Each scene shows the same named points in several views. A view is turned or mirrored, and shifted as a whole, has a little noise and may leave points out.

Scene 1
View 1
tik: [-10 -22  16  -7  20 -14  -3   2 -18  18 -44 -19   0 -19 -24 -11]
Gur: [-16 -57 -20 -11  21   7   3  21  13   9 -25 -32  21 -30   7 -14]
Nar: [-11 -40 -27  -1  12  -2 -26  17  10  12 -10 -11  11  -8   2  12]
domi: [-12 -17  -5  -1  20 -25 -29   6 -18  19 -22   2 -10   5 -23  14]
Kovev: [ -3  -5  -4   1   8 -23 -46   1 -13  17 -18  -3 -11  15 -20  21]
vub: [ -5 -33  -2 -10  12   2 -11   9   8  18 -24 -35  23 -20  -7  -3]
Kapuv: [  0 -10  38 -13   7 -18  -1  -2 -33  18 -60 -47  -1 -20 -36 -22]
Vive: [-19 -24  10 -11  37 -18   3  -1 -18  23 -36  -2   7 -23 -28 -10]
poso: [ 13   2  18  -9   9  -1 -36 -13  12  28  -7 -22  36 -10 -23  14]
Guf: [-12 -40 -22  -1   3 -11 -23  24  -3   8 -23 -26  -2  -1  -1   6]
boru: [-28 -56 -25  -5  32 -12   5  22  -1  10 -29  -5   4 -22  -1  -8]
Gibu: [-33 -43 -23  -1  28 -25 -11  18 -18  10 -28  10 -17  -2 -11   3]
View 2
Gur: [ 26   1  11   2   3   7 -26 -12  15 -10  29  33  14 -17  22  12]
Kapuv: [ 19 -13  38   5   8  32  -4  11  26  15 -33  13  10  41 -16  -7]
Nar: [ 24   5  -9   9   2  -7 -23 -16  10 -26  34  29  16  -4  17  10]
Guf: [ 26   5   0   1   9  -5 -26  -6  18  -9  34  13  15  12  11   8]
Kovev: [ 16   5 -26  16  -3 -12  -8  -3  14 -39  13  10  18  43 -12 -12]
Vive: [ 13   0   8  12   1  46   4  17  27 -26 -11  46  29   1  10 -30]
Gibu: [ 20  17 -11  -5  11  16  -8  16  22 -24  42  13  29  10  11 -19]
poso: [ 13 -15  -5  35 -21  -5 -15 -25   7 -31 -31  43   3  18  -3   3]
tik: [ 22  -3  17   4   9  31  -7  12  25  -5  -6  24  19  19  -1 -14]
vub: [ 27  -3  26   3   3  15 -29 -12  16  -1  16  37   9 -16  23  11]
View 3
Gur: [ -1  34 -22  34   0   6 -13 -22  14 -23  -9 -27 -15  -4   4 -10]
Guf: [-10   9 -22  30   3   4 -12 -15   0 -15  -9 -31 -11   0  -3  14]
tik: [-19   2 -25  -5  -3   3 -18  11  13 -21 -12  -1  -4   7  29  -4]
Kovev: [-36 -26 -35  12 -22  -9 -14 -11   3  -5  -5 -39   4  33 -10   3]
boru: [-14  28 -18  25  11   2 -28 -35  15 -30 -22  -3 -10  -6  21   6]
poso: [ -8   4 -41   4 -42  -3   0  14  33 -13   4 -44  -6  23   1 -40]
Vive: [-26   6 -28  -5  -8  -3 -26  -4  22 -28 -16   5  -3   8  37 -10]
Gibu: [-33   2 -22  20   3  -3 -32 -41   3 -20 -25  -8  -3   8  11  17]
Nar: [ -7  19 -26  36  -9   3 -14 -32  14 -19  -9 -35 -10   6  -7  -5]
vub: [  0  23 -25  21  -9   4 -10   0  21 -20  -3 -27 -16  -1  13 -14]
domi: [-38 -16 -29   6 -16  -8 -22 -14   9 -15 -17 -22   4  22   5   4]
View 4
Guf: [ -2  17   8   5  13  16   6  -4 -22  11   1  -3  37  -8  -3   3]
boru: [  3  19  -6  -3  30   6   8  22   4  22 -30 -13  38 -15  -7  -1]
vub: [  5  11   4  -8  29  12   3   8 -24   2  -1   2  14 -38   7  15]
tik: [ 21  21 -20 -31  25  18  21  17 -28  10  -4   9   7 -16   6   2]
poso: [  1  28   3 -17  23  -1 -12 -12 -53   3  19  27 -11 -55  28   8]
Gibu: [ -1  35 -18  -6  14   5   7   8 -13  31 -20   1  35  11  -7 -17]
Kovev: [ -3  43  -9 -10  -1   9  -5 -19 -50  23  14  26  15   4   7 -12]
Kapuv: [ 37  10 -23 -42  32  35  38  26 -46  -2  15  14  -5 -10  11  14]
Vive: [ 21  31 -30 -31  31   7  13  24 -18  20 -17  10   5 -18   4  -4]
domi: [  6  46 -23 -21   1   8   6  -5 -36  36  -1  24  23  20   1 -19]

In a view up to two points have been moved. Name them for each view, in the order of its rows, or write none.
view 1 -> Gur
view 2 -> Vive, vub
view 3 -> none
view 4 -> domi
